Points, in no order, along strands that fork and pass close to each other.
Two points are linked if the straight distance between their rows is under 87. Some points are linked to none.
z_708: [12 27 36 13 3 13 -8 -35 -33 -17 15 -1 11 -6 -20 -4 -35 -22 -5 39 10 -7 -39 -4 -24 22 14 -11 25 9 -16]
z_31: [-2 -8 9 -1 34 -36 55 11 -13 -29 -2 50 7 25 -13 -1 -10 -13 -2 -34 19 6 -27 10 -37 19 18 12 41 24 21]
z_132: [24 -29 -36 29 -45 -25 -3 4 23 25 -11 4 8 52 10 22 2 24 -8 -4 -22 -6 10 -7 26 18 -29 5 -9 -9 19]
z_820: [12 4 25 34 -28 -2 39 -33 -5 1 33 -28 11 22 -34 -26 7 1 -5 36 20 -4 -34 -50 -24 -30 3 -20 -16 22 -7]
z_73: [-48 -2 -2 -8 6 -4 -1 20 -9 -6 -30 21 -24 -29 -7 16 41 -1 24 -1 11 17 17 1 -54 -28 -20 14 1 17 -1]
z_378: [-11 10 -31 37 -45 11 -4 23 35 18 -28 18 22 14 1 38 -20 -12 13 -37 -66 -3 48 24 8 14 1 6 33 4 12]
z_619: [-3 -16 -15 4 1 -9 -14 54 -3 8 0 -2 -26 -2 12 23 38 -10 -23 -20 3 -12 48 -3 39 -44 6 15 -23 3 16]
z_548: [26 31 -6 -5 -21 19 14 2 -19 30 1 -32 -45 20 -25 6 -4 -19 -8 -3 -24 -18 27 43 42 -12 2 23 -15 -43 34]
z_759: [31 -26 -6 39 -32 -25 -3 -16 4 -7 1 -21 2 28 8 -5 16 24 10 19 20 -17 -6 -52 8 -11 -18 -4 -34 22 -10]
z_231: [-26 22 10 38 -31 10 -7 -6 -37 -10 -4 -22 -9 -7 -23 -14 4 -30 24 45 2 -21 19 -12 -30 -44 9 3 -29 19 -40]
z_631: [-29 16 -32 16 -32 11 -34 -5 -23 32 3 -3 -13 2 -3 19 40 -4 -11 40 -16 -9 19 31 14 -6 -25 24 -18 -14 6]
z_437: [3 1 15 -23 26 7 25 19 -9 17 0 15 -36 -6 -6 0 30 7 6 -20 -11 -1 10 22 -20 -6 -2 34 20 -30 69]
z_123: [15 12 -2 10 13 2 -9 32 0 -26 -1 26 4 -23 -5 5 -38 -51 -21 -38 -15 4 5 38 -12 9 44 -33 46 -11 -2]
z_195: [28 -7 -2 37 -13 -30 -3 15 -15 -8 -7 -2 -14 22 2 -1 0 -14 8 12 14 -17 13 -39 -1 -33 -4 8 -15 23 -15]
z_185: [2 5 17 -27 24 5 42 14 -8 1 20 3 -23 1 -11 -17 23 -7 -15 -26 9 4 -2 10 -4 -18 14 40 -3 -13 40]
z_834: [-20 -26 -46 12 -28 -37 10 -4 17 19 -21 24 1 46 4 22 13 27 6 14 1 12 -5 4 3 16 -44 -1 -4 -3 13]
z_332: [30 8 -5 12 10 2 -44 8 -5 6 13 -31 30 13 20 3 10 7 -4 18 -5 -30 7 -29 48 8 4 -13 -16 35 -39]
z_827: [-30 -30 -32 -21 -11 -36 36 -8 17 10 -3 2 -20 42 -5 7 16 30 14 2 14 17 -16 -3 -6 3 -42 20 -25 -2 18]
z_311: [14 10 9 0 39 6 -10 20 -21 8 17 36 20 -4 4 -3 0 -28 -20 10 21 14 -27 -31 -7 -4 23 -15 28 12 -16]
z_14: [-30 -10 -37 1 -14 3 -31 -8 -11 26 -2 10 -20 -3 1 26 39 12 -18 38 4 14 -1 10 -2 13 -50 11 -7 -21 16]
z_385: [54 -17 5 -11 23 -5 37 13 19 10 21 14 23 21 2 -21 -22 -7 -8 -47 -12 -7 -21 8 9 16 34 -4 33 -40 30]
z_673: [-9 -8 4 -28 23 15 -32 -1 -27 -7 3 -14 -26 -31 9 4 -5 -6 -14 33 32 23 -12 -27 -5 -16 -10 3 -11 -18 -13]
z_245: [-24 25 0 -18 46 3 -7 -5 -23 -22 15 33 0 -16 -5 5 -41 -21 -6 3 8 27 -10 17 6 28 9 -1 30 8 -22]
z_722: [-39 -1 8 -1 -36 3 13 -25 -12 -16 -2 -32 -1 -15 -16 -21 21 13 24 34 30 -6 2 -32 -35 -44 -22 -8 -50 26 -35]
z_501: [-69 22 15 -43 15 -1 26 -36 -12 -24 3 9 28 5 -10 -4 -21 14 10 18 23 8 -26 -10 -23 30 -11 13 3 59 -34]
z_517: [29 -15 22 9 3 -10 -3 -3 29 -17 2 -7 37 0 22 -16 -21 10 5 -21 3 -7 -12 -15 1 16 24 -29 -4 7 -22]
z_869: [-46 -13 -27 -20 34 -31 -17 17 2 -28 -25 26 -15 -12 17 23 -16 17 24 -6 -8 22 40 8 22 9 -25 -3 10 24 -22]
z_989: [-24 7 14 -22 24 1 21 -23 11 -22 15 37 59 -6 7 -12 -8 9 -9 -20 24 8 -47 12 -30 42 23 -21 26 25 6]
z_913: [36 -13 -15 27 -17 4 -37 42 1 16 4 -13 -2 -7 15 24 33 -21 -24 -12 3 -15 34 -27 50 -37 5 -15 -26 3 -6]
z_983: [-6 23 1 -3 38 -19 -10 -4 -7 -27 -2 21 -16 0 -3 7 -54 0 11 5 -15 16 12 24 29 39 3 11 26 8 -9]
z_156: [39 -2 19 4 12 -2 22 1 -3 0 11 -22 -24 11 1 -21 24 5 -8 -22 5 -19 14 -6 13 -12 18 40 -23 6 35]
z_750: [49 -10 3 -1 -22 14 9 -6 24 29 -11 -14 -12 7 -8 3 -27 -1 5 -27 -35 -4 0 25 10 10 10 -19 8 -61 23]
z_236: [40 33 16 16 6 6 -29 4 -19 8 -13 -5 -30 -7 -3 12 -22 -7 15 8 -33 -20 22 37 27 26 12 20 25 -18 15]
z_414: [51 16 5 18 -3 20 -2 -1 11 27 49 -34 -10 13 -20 -15 20 -20 -32 16 6 2 -19 -37 38 -18 9 -14 -8 -8 3]
z_580: [-40 4 -9 -39 17 18 -2 -12 18 26 -4 11 6 -11 16 -1 17 24 1 7 -1 21 -12 13 -10 16 -12 18 9 -23 26]
z_818: [-27 -33 16 -22 43 -19 -13 23 0 -24 -25 12 -50 -38 5 21 14 27 15 5 2 16 17 -5 -45 -9 -32 -4 29 -15 25]
z_392: [-5 3 -14 13 -22 27 -19 13 4 27 -3 11 15 -25 9 5 30 -18 -14 12 7 15 4 -32 2 -51 -4 -41 -14 0 -25]
z_349: [3 -6 32 -8 17 15 3 -21 -28 -61 5 0 0 -36 -2 -17 -20 -31 -28 -23 37 -10 -39 29 -39 2 30 -37 -12 -9 5]
z_334: [-54 23 3 3 -12 -10 17 -36 -7 -9 -2 4 28 17 -6 -10 -19 16 36 32 -3 0 -8 -6 -14 22 -8 6 -6 52 -38]
z_227: [32 -10 11 11 -22 -8 7 -11 29 2 -26 -9 9 8 11 -4 -38 17 22 -35 -39 -9 7 27 2 32 2 -5 3 -24 13]
z_810: [-20 30 19 -13 9 21 -12 -23 -19 -39 9 -14 35 -17 -5 -20 -37 -8 -2 18 12 -6 -17 5 3 18 18 -21 -7 47 -58]
z_124: [3 20 10 -5 -16 3 32 -29 1 -8 15 -36 14 29 -13 -32 -9 8 4 21 -1 -20 -7 -2 3 0 12 7 -23 29 -16]
z_16: [-15 21 -7 -13 15 28 -2 3 16 47 8 29 18 -3 9 2 18 0 0 -13 -17 14 -7 30 -6 22 6 14 28 -24 30]
z_581: [33 30 -10 13 -26 20 15 6 14 21 37 -40 24 39 -29 -19 -1 -31 -19 9 -24 -24 5 0 32 -18 29 -7 0 24 -25]
z_643: [36 12 16 4 -25 11 28 -22 1 3 17 -43 -5 26 -6 -33 4 15 0 -5 0 -29 0 -5 16 -2 12 24 -34 12 10]
z_742: [-23 -6 5 -63 56 25 -31 9 -22 -27 11 -25 -3 -42 22 -12 -10 16 -15 2 23 8 2 0 18 -9 4 29 -16 -7 -10]
z_867: [-24 36 -8 7 -9 4 -1 -3 -18 6 -12 8 -23 14 -19 11 -27 -27 13 36 -18 4 16 33 7 0 -7 16 4 -14 -13]
z_775: [-31 8 32 -14 6 8 43 -32 4 -10 1 26 46 -7 0 -14 8 26 2 -13 23 6 -56 6 -55 32 7 7 20 19 21]
z_493: [23 2 14 4 -31 16 57 -8 12 -9 17 -13 -32 4 -21 -35 -2 -17 -9 -33 9 9 -15 11 -1 -38 14 -3 -24 -30 22]
z_506: [-14 16 -3 -40 30 28 4 11 14 3 28 -6 34 -16 10 -28 11 -14 -25 -14 3 3 -16 24 16 3 38 -8 3 -3 -21]
z_296: [17 17 12 35 8 -13 -3 5 -1 -21 -26 41 -22 3 -13 18 -42 7 34 -14 -38 14 33 14 -9 36 -9 4 59 1 22]
z_43: [-44 10 23 -32 8 -11 37 -37 -9 -41 -7 11 4 2 -8 -8 -38 4 9 1 16 7 -25 21 -23 28 1 2 -7 26 -27]
z_310: [5 -24 18 10 -15 -11 7 -26 13 7 -3 -7 -14 -6 7 -9 31 35 11 -3 17 -3 -15 -27 -30 -2 -20 11 -24 1 21]
z_609: [16 3 6 -5 34 -1 -28 13 -6 3 -11 7 -34 -5 7 24 -21 4 5 3 -35 -2 31 35 27 26 -3 14 36 -27 36]
z_762: [38 -7 -33 14 -60 13 3 -5 27 39 12 -35 10 26 -8 6 10 7 -7 -20 -31 -13 1 19 37 5 -8 -13 -29 -41 11]
z_968: [22 1 47 1 21 8 -17 -39 -17 -17 3 -15 -10 -16 5 -5 -30 3 0 26 7 -10 -30 -9 -6 34 4 2 6 -8 -15]
z_639: [1 -23 -35 18 -55 -13 -25 -8 3 -1 2 -33 11 6 17 -3 41 31 -18 14 8 -14 10 9 28 8 -32 -10 -55 -4 -7]
z_679: [35 17 15 24 -10 23 12 5 -13 -15 -5 13 6 -26 -23 -9 -28 -44 -17 -34 -9 -8 -14 50 -31 1 42 -29 23 -28 14]
z_305: [42 -8 28 10 9 11 19 -20 -24 -46 4 -8 -8 -14 -17 -19 -35 -31 -19 -33 17 -17 -35 39 -23 7 37 -28 2 -27 22]
z_430: [-9 34 -17 7 -1 17 -34 -7 -15 18 5 -11 -13 6 -9 15 -19 -29 -4 45 -26 -6 9 24 34 6 5 7 -3 -6 -30]
z_243: [14 -26 27 27 0 -29 -5 -27 11 6 -25 22 -17 -13 5 7 3 35 24 1 15 6 -25 -26 -41 13 -23 -5 16 -3 28]
z_914: [25 -16 14 -2 29 -12 19 17 18 3 -1 32 15 5 17 -7 -21 0 1 -32 -11 5 -4 13 -15 26 18 -3 41 -29 36]
z_801: [17 -6 -16 1 19 -3 -48 9 -22 14 11 -11 12 7 18 11 32 20 -19 26 10 -14 9 -29 47 0 -16 9 -20 25 -16]
z_763: [16 1 -31 20 -24 9 -57 40 -14 17 -6 -9 31 -3 14 31 35 -10 -14 -7 -1 -33 37 -22 57 -28 3 -11 -21 21 -31]
z_250: [43 2 -38 16 -41 9 -8 23 23 22 17 -47 12 31 3 13 -2 -25 -27 -26 -34 -40 14 -5 52 -2 27 5 -12 3 -19]
z_447: [37 -1 38 -2 26 -6 -13 -16 -3 -27 3 -5 11 -14 10 -18 -37 -2 -4 -15 3 -10 -26 14 4 40 29 -11 9 -3 -8]
z_603: [-21 -18 -3 8 0 -42 15 5 14 -21 -25 39 -21 9 -5 21 -41 -3 23 4 5 30 -8 -7 -24 -1 -19 -28 21 4 -17]
z_997: [-6 -29 -1 -26 10 1 -7 18 38 4 -4 -12 -7 -33 31 -1 5 7 -2 -41 -24 1 33 36 9 -7 12 -21 -2 -53 20]
z_984: [-57 -17 5 -21 -1 -9 22 -12 13 1 -14 14 13 -13 -4 6 23 23 24 8 31 22 -31 -32 -50 -9 -26 4 -4 27 -19]
z_2: [45 -14 30 8 -21 -2 53 -13 -4 -27 0 -14 -24 -2 -20 -30 -23 -12 -13 -37 16 -7 -27 21 -28 -17 25 -13 -12 -33 29]
z_230: [-52 -15 14 -23 20 -27 38 -1 14 -36 -25 40 -18 -20 -7 0 -9 23 24 -32 -4 17 -7 29 -55 17 -16 1 33 1 25]
z_677: [0 1 4 17 -21 2 21 -22 21 11 37 -37 41 30 -21 -34 22 7 -16 30 13 0 -18 -41 -4 -26 -6 -38 -12 35 -25]
z_602: [17 -4 1 38 -11 -33 7 8 6 1 -34 29 -32 22 -12 29 -24 7 27 -1 -33 3 21 4 -19 14 -21 7 38 -13 37]
z_658: [38 6 -11 2 8 16 -40 13 12 36 36 -22 3 0 0 1 16 -17 -30 21 3 -4 -15 -32 42 -6 11 -26 -10 -11 -20]
z_668: [-10 18 -21 44 -34 15 -19 17 26 16 -24 23 25 -7 7 18 -11 -23 20 -15 -44 0 34 2 3 11 13 -15 31 16 -18]
z_234: [47 -27 3 5 1 -13 8 35 38 -1 0 -14 2 7 23 2 -19 -11 -16 -57 -25 -21 19 -4 21 -6 33 2 9 -23 19]
z_90: [-15 -30 13 -36 36 -10 -5 -1 -19 -23 -8 11 -7 -19 15 3 -14 7 -1 8 38 22 -21 -37 -10 -18 -14 -18 -9 6 -27]
z_435: [-19 -19 4 -27 36 -22 7 15 5 -11 -22 20 -54 -5 -2 25 9 39 23 5 -15 17 15 17 -23 18 -34 17 35 -29 60]
z_781: [-9 22 0 -39 42 26 -35 -1 -18 -9 20 -18 60 -8 13 -14 6 20 -3 19 11 0 -5 -20 38 -4 11 -16 -2 49 -61]
z_7: [33 -2 13 36 -26 13 1 -5 -4 11 47 -28 -14 -4 -21 -27 40 0 -22 20 26 7 -14 -54 19 -30 -18 -7 -28 15 10]
z_382: [-53 32 -8 32 -25 3 4 -16 -15 -17 -13 15 -10 4 -24 1 -20 -17 46 37 -24 4 25 26 -21 6 -9 16 4 12 -27]
z_432: [-13 -13 7 15 -30 -2 10 -27 4 -13 9 -43 24 10 -4 -31 18 20 7 27 23 -11 1 -45 -7 -34 -12 -30 -50 43 -39]
z_87: [11 -23 -8 -1 33 -25 -39 13 -13 5 -9 15 -3 4 30 20 28 20 6 7 12 -4 11 -28 27 13 -23 28 -5 22 6]
z_370: [4 3 -2 6 -15 -4 47 8 12 3 -25 23 -5 27 -15 -4 -28 -11 5 -31 -19 8 7 27 -30 -10 9 0 25 -13 14]
z_434: [7 -19 17 -26 14 -3 4 -3 -1 -38 7 -11 -11 -31 13 -22 -30 -18 -23 -18 25 8 -28 17 -6 -8 27 -36 -19 -29 -11]
z_355: [18 2 -8 -27 21 11 28 14 25 18 31 3 12 14 7 -18 2 -15 -24 -26 -1 10 -10 12 23 2 38 4 12 -24 11]
z_970: [-4 -5 -22 28 -33 12 -38 23 10 26 -19 9 6 -23 17 22 36 -17 -6 14 -6 -3 26 -7 4 -25 -14 -27 -13 -10 -6]
z_453: [22 -17 -8 14 10 -17 -2 7 -2 15 9 14 -47 21 -2 20 -4 -14 -12 27 21 21 -9 -31 12 -19 -20 -6 -1 -31 13]
z_873: [-23 -6 0 -37 33 1 3 2 -2 15 -9 11 -28 -4 7 7 19 28 10 -4 -5 16 6 22 -13 15 -21 34 15 -20 49]
z_341: [7 9 0 -8 49 3 -26 40 -2 16 12 30 11 -12 16 8 7 -24 -19 -7 3 10 7 -16 27 -9 20 2 28 7 -3]
z_77: [32 -5 -17 8 13 5 -18 4 7 40 17 3 -19 7 3 11 7 -8 -25 26 4 14 -16 -15 25 1 -7 -8 4 -32 19]
z_841: [8 -21 -24 -8 -23 1 29 -9 13 42 10 3 -12 28 -6 -1 36 30 -2 -13 2 20 -13 9 18 1 -36 10 -21 -42 52]
z_757: [-10 35 8 15 -5 23 17 8 -11 8 6 19 20 -9 -17 -22 23 -30 -16 1 7 -4 -3 3 -33 -24 34 2 11 25 -6]
z_262: [-5 -1 15 -21 52 -8 -31 45 -36 -15 -19 5 -44 -26 6 21 9 -11 -7 -2 -4 -3 44 5 11 -28 5 20 13 -2 11]
z_928: [-29 10 10 13 -40 6 10 -24 -15 -16 -14 -26 -17 -18 -4 -27 14 0 24 23 7 -20 13 3 -36 -31 4 12 -43 16 -24]
z_32: [1 1 5 0 -3 -8 0 -1 -28 -6 4 -13 -37 7 -12 1 14 -8 2 29 21 -9 2 -24 -3 -24 -14 31 -27 12 -9]
z_727: [-25 -3 -18 12 -7 -12 8 16 17 1 -18 39 6 -2 2 12 -18 -21 3 -1 5 24 -2 -4 -17 -27 2 -36 16 -6 -20]
z_560: [-15 -28 14 -47 22 6 19 3 -1 -31 18 -15 -19 -42 5 -23 -2 -6 -24 -19 41 21 -17 -5 -13 -35 9 -10 -30 -26 2]
z_721: [-5 32 31 3 24 26 -21 -35 -43 -48 24 5 28 -25 -19 3 -40 -22 -8 35 23 -9 -35 -12 -9 32 15 -29 22 38 -43]
z_735: [24 -15 -22 20 -21 -14 -24 12 14 18 -10 -9 -1 14 20 9 17 8 -5 -11 -22 -25 26 11 35 17 -3 8 -15 -8 17]
z_885: [24 31 14 28 20 6 -2 7 -35 10 17 16 3 19 -20 -6 -3 -35 -11 36 12 -2 -15 -34 -11 -3 16 4 27 18 -14]
z_273: [8 17 4 10 22 8 -19 37 0 4 -11 23 -9 -24 6 11 -5 -30 -8 -22 -19 0 23 16 9 -10 32 -5 33 -2 2]
z_201: [-39 -7 17 -45 -1 18 21 -25 -6 -20 11 -42 -6 -33 -6 -24 18 26 3 -1 46 5 -23 -30 -35 -23 -14 11 -33 22 -9]
z_543: [55 -1 15 2 32 -2 -41 22 4 1 12 -14 30 -3 24 -6 -1 -5 -4 -16 -4 -22 1 -32 44 8 35 -17 -1 19 -36]
z_446: [36 6 -6 16 -41 10 12 -6 38 12 -18 -22 33 25 11 -7 -16 12 24 -48 -46 -26 13 22 3 26 13 16 -2 -6 13]
z_563: [18 -27 31 -4 34 -23 7 -14 6 -5 -6 33 -8 -5 11 4 -20 25 6 -9 11 11 -30 -14 -22 32 -6 -1 37 -24 39]
z_510: [2 15 -38 31 -55 21 -16 8 -4 45 13 -9 4 14 -14 15 38 -22 -19 17 -20 -18 16 13 30 -5 -1 3 -5 -15 13]
z_994: [-25 26 -6 -26 26 30 -4 6 24 21 19 19 48 -25 12 -15 10 0 -3 -22 -8 15 -21 25 -10 22 29 -2 24 8 -1]
z_714: [19 -10 28 20 -23 13 -4 -41 -1 2 32 -38 -8 -12 -23 -20 20 11 -9 43 33 6 -27 -61 -8 -33 -18 -23 -28 11 -4]
z_376: [2 -30 6 -28 59 5 -26 29 -12 2 7 20 3 -31 19 9 11 4 -4 -5 31 21 -4 -50 5 -25 -10 -10 10 -9 -8]
z_716: [26 13 8 18 14 -13 -6 -6 -25 13 1 14 -23 24 -12 13 -21 -18 2 46 5 9 -14 -23 3 10 -10 10 19 -5 0]
z_576: [-17 8 37 -13 15 12 23 -27 -13 3 -2 2 13 -10 -3 -16 20 21 10 -5 19 -5 -25 0 -48 20 1 37 4 21 19]
z_129: [-14 26 -20 20 -14 1 -1 0 -9 32 2 1 20 32 -4 1 36 -4 11 25 -6 -10 11 -8 1 3 -7 33 -4 31 5]
z_601: [-11 30 -12 -22 26 20 -46 1 -13 -6 11 -10 2 -24 1 2 -16 -11 -6 33 -4 6 2 10 33 -3 8 2 -3 7 -38]
z_381: [7 -15 -14 0 -22 3 -30 -27 15 19 3 -23 11 -2 16 -3 24 24 -6 19 3 4 -10 -7 14 9 -25 -15 -34 -8 2]
z_792: [-41 -39 12 -35 34 -27 24 12 13 -48 -9 34 18 -31 21 -12 -10 9 1 -43 22 22 -9 10 -30 -8 10 -28 10 -3 -2]
z_534: [-26 20 3 -34 28 12 -13 -4 -14 -30 -2 -10 41 -15 9 -14 -19 1 4 5 13 6 -4 2 26 -11 20 -25 -15 45 -68]
z_514: [-8 -33 -1 -27 42 -25 -9 1 13 0 5 6 8 3 41 -3 10 39 4 -9 16 7 0 -23 12 19 -15 23 -8 8 9]
z_936: [11 21 -24 25 -41 21 32 1 27 31 8 -14 29 42 -19 -13 -5 -22 -3 -8 -27 -10 6 4 9 -7 19 0 -1 9 -12]
z_193: [-42 -16 -10 -33 14 -19 37 5 7 7 -5 19 -13 -2 -15 8 41 21 11 -5 27 21 -23 -28 -49 -16 -30 29 -1 17 10]
z_235: [26 -17 -43 23 -53 -10 -34 30 15 14 3 -24 20 23 14 37 14 -6 -27 -29 -28 -34 28 11 59 13 6 9 -20 -3 -4]
z_454: [5 -33 -1 -15 23 0 -2 25 11 6 16 6 0 -21 20 -7 26 0 -16 -11 29 20 1 -34 15 -26 -2 -12 -15 -14 0]
z_55: [13 6 14 6 -25 24 -7 -44 5 29 14 -29 -1 -15 -5 -20 18 19 -4 32 7 4 -33 -13 -10 9 -18 -15 -19 -30 18]
z_459: [34 8 16 40 -24 -8 -24 5 -20 6 -29 -13 -38 12 -7 21 -9 -3 18 14 -30 -27 41 17 4 10 -10 23 10 -23 32]
z_613: [-22 15 -19 0 18 -11 -19 0 15 -14 -10 30 -2 -5 13 14 -28 6 21 -3 -25 16 37 19 33 35 -5 11 19 26 -21]
z_241: [-31 -16 -12 -6 -1 -3 -13 -9 3 22 -15 17 -36 -12 2 30 13 15 6 31 2 30 -11 0 -23 -4 -46 -4 6 -34 24]
z_264: [25 11 14 -19 45 21 -31 21 -9 -1 23 -10 58 -18 12 -27 19 1 -8 -8 14 -13 -4 -34 35 -15 30 -30 5 39 -49]
z_925: [-31 30 12 51 -36 4 4 -15 -15 -5 -5 3 14 7 -19 -10 -18 -19 37 45 -9 -9 16 -8 -27 -4 11 1 4 17 -35]
z_556: [24 -8 1 25 -23 -23 -1 6 -13 21 -33 12 -33 31 -14 28 12 17 21 0 -26 -12 28 16 -6 12 -36 19 19 -25 56]
z_486: [-2 7 -13 25 -30 4 28 16 26 -1 -39 28 14 16 -5 11 -28 -1 21 -44 -50 5 28 28 -22 9 -2 -4 42 -7 27]
z_383: [15 -17 -42 36 -78 -13 -39 15 -5 -2 -7 -31 20 11 17 15 34 16 -29 -4 -15 -38 35 23 34 17 -16 5 -42 -2 -8]
z_878: [20 -19 -36 4 -57 -2 3 -8 14 29 13 -17 -3 34 2 -1 38 29 -19 -24 -6 3 2 18 40 19 -31 0 -38 -38 43]
z_768: [43 10 18 23 -33 20 12 -29 7 33 10 -26 -18 1 -21 -13 -2 0 2 3 2 -1 -18 1 -1 -10 -1 -12 -12 -41 28]
z_183: [25 -8 -1 11 -8 -22 -5 10 2 -17 -12 -17 -20 10 3 3 -51 -24 -3 9 -5 -8 9 -3 21 -10 19 -17 -17 -4 -33]
z_275: [49 7 -20 13 -12 6 16 31 16 10 27 -31 5 33 -4 -7 -7 -32 -28 -26 -9 -20 15 -20 44 -27 37 7 -12 10 -16]
z_369: [8 16 -27 38 -35 1 3 -1 24 19 -6 5 32 29 -7 6 -16 -8 15 13 -32 -5 3 -8 3 9 8 -6 9 23 -20]
z_335: [-34 -18 -11 -7 23 -43 -2 14 -1 -37 -32 34 -37 4 -3 31 -31 9 31 7 -4 30 27 -9 -9 -2 -33 -14 18 17 -18]
z_889: [-4 -3 4 -9 41 -6 -48 35 -12 -8 -14 -3 -47 -22 12 34 8 10 -12 7 -20 -8 47 30 28 2 -5 19 16 -19 36]
z_633: [-21 1 -9 -10 -17 8 -4 2 26 0 -14 -12 28 -4 22 -18 11 3 4 -3 -5 -6 16 9 6 -17 9 -18 -25 17 -31]
z_864: [40 15 -21 26 -33 4 -13 8 -1 17 7 -27 -5 39 -15 14 -25 -29 2 11 -36 -33 20 9 39 4 14 12 1 -7 -15]
z_135: [-38 -23 5 -18 14 -14 31 0 36 -9 -19 34 14 -6 19 -9 -12 19 11 -34 -2 25 -10 21 -30 13 3 -16 20 -13 16]
z_824: [-37 -28 25 -39 28 -16 22 -8 -12 -31 -5 16 18 -22 -2 9 -5 19 9 -2 59 13 -42 -46 -47 -4 -23 -7 -7 31 -32]
z_427: [-24 -2 14 -14 -6 -18 42 -24 1 -42 -27 20 -9 6 -10 -9 -47 1 18 -19 8 9 -15 45 -31 14 5 -12 5 1 -5]
z_479: [-34 17 1 -11 -10 16 1 -34 -28 -5 6 -35 -26 2 -13 -3 9 12 15 51 19 -1 -7 -11 -21 -9 -28 36 -33 2 -13]
z_428: [6 18 9 8 -3 -7 22 -12 16 -15 2 -7 37 24 2 -28 -23 8 8 -6 -6 -14 -4 4 -1 20 29 -4 2 39 -22]
z_190: [-43 31 -3 -15 -2 16 -19 -32 -18 1 -1 -19 11 0 -1 0 -3 18 20 52 0 4 1 -3 -3 17 -17 23 -8 31 -25]
z_678: [10 6 6 7 -12 -20 56 -16 2 -21 -20 15 7 41 -18 -9 -54 4 19 -28 -15 1 -4 26 -24 19 6 8 21 5 4]
z_174: [28 -10 14 41 -40 -10 -4 -37 6 7 22 -49 22 32 -5 -22 28 34 2 30 2 -30 -4 -41 5 6 -15 -3 -35 32 -4]
z_908: [-18 -16 -9 -6 8 7 0 29 18 19 -2 29 4 -20 10 6 21 -19 -13 -9 18 32 -2 -17 -15 -34 2 -34 5 -18 -5]
z_979: [-14 -4 18 2 -10 2 2 -21 -14 10 -6 -10 -9 -24 -3 -4 50 32 21 6 16 -3 0 -20 -51 4 -25 43 -9 13 27]
z_612: [-58 -4 -1 -31 6 7 4 -31 7 10 -13 13 -12 -17 -8 16 -9 25 20 21 3 37 -21 12 -42 17 -41 11 18 -18 16]
z_546: [-7 -12 -7 -34 45 1 -42 28 -40 -12 -1 -5 -39 -24 10 17 0 -8 -8 21 15 4 20 -20 25 -30 -14 21 -14 -2 -15]
z_298: [-42 2 11 -4 10 -15 9 8 7 -28 -37 25 -27 -27 0 3 10 13 34 -19 -11 13 29 27 -54 1 -15 5 24 10 12]
z_960: [43 10 -15 7 -56 22 2 -10 15 43 -6 -34 -1 16 -23 0 -26 -10 11 -8 -44 -19 6 32 25 7 1 -14 -15 -59 10]
z_168: [-6 3 -23 17 -33 8 -68 20 -15 16 -15 -11 12 -22 22 29 37 1 -9 11 -10 -19 39 11 39 -4 -10 -13 -21 5 -18]
z_233: [18 17 5 8 -22 17 0 -8 -4 25 3 -20 -32 -11 -10 -8 6 -17 -4 8 -12 -5 5 23 9 -17 11 4 -15 -38 14]
z_375: [-25 -15 -11 -22 10 -30 38 -12 -3 3 -6 6 -32 24 -18 11 27 26 26 6 13 5 -15 -9 -33 4 -39 46 -3 5 14]
z_532: [-21 25 -4 -32 62 12 -39 23 -27 -19 11 27 3 -36 2 14 -27 -20 -7 6 0 14 11 19 34 0 16 1 26 13 -38]
z_789: [-19 12 -17 -13 13 0 7 45 0 8 3 -4 -8 10 9 11 32 -21 -16 -25 -6 -12 41 14 33 -34 26 34 -7 20 5]
z_24: [17 4 -29 28 -47 12 8 22 36 28 -16 0 39 26 14 23 6 3 4 -46 -58 -25 27 15 16 21 4 21 17 -1 21]
z_717: [-7 -2 12 -15 35 -6 32 -10 -16 -41 9 42 28 6 -2 -7 -17 -17 -8 -39 21 5 -41 25 -29 35 25 -2 37 14 26]
z_549: [-45 -23 -3 -48 41 -1 29 4 -7 -44 5 29 19 -30 7 -13 -7 -18 -23 -22 45 24 -27 13 -36 -12 9 -21 4 -4 -7]
z_12: [-30 -22 10 -52 28 15 31 -18 -2 -30 23 3 3 -38 0 -19 -4 -2 -27 -23 36 20 -40 14 -36 -2 12 -11 0 -37 18]

Follow the links from the first point to the second, and from the first to the third. Name the last point that the two ways share.
z_501 / z_262 / z_233: z_235
z_708 / z_241 / z_355: z_580
z_454 / z_227 / z_459: z_90
z_510 / z_185 / z_355: z_580
z_556 / z_735 / z_231: z_90

A fork is a point with three links. Follow the links from the first point to the second and name the forks in between, in order.
z_759 / z_193: z_378 z_250 z_235
z_430 / z_735: z_908 z_90
z_708 / z_631: z_873 z_580
z_834 / z_601: z_90 z_908

A fork is a point with three links, a tip a point with one. Leave the first point through the second and follow the links. Name the first fork or tip that comes.
z_717 / z_989: z_580
z_677 / z_432: z_908
z_543 / z_264: z_873
z_190 / z_334: z_378
z_370 / z_678: z_174
z_73 / z_298: z_305
z_437 / z_185: z_514
z_735 / z_132: z_90
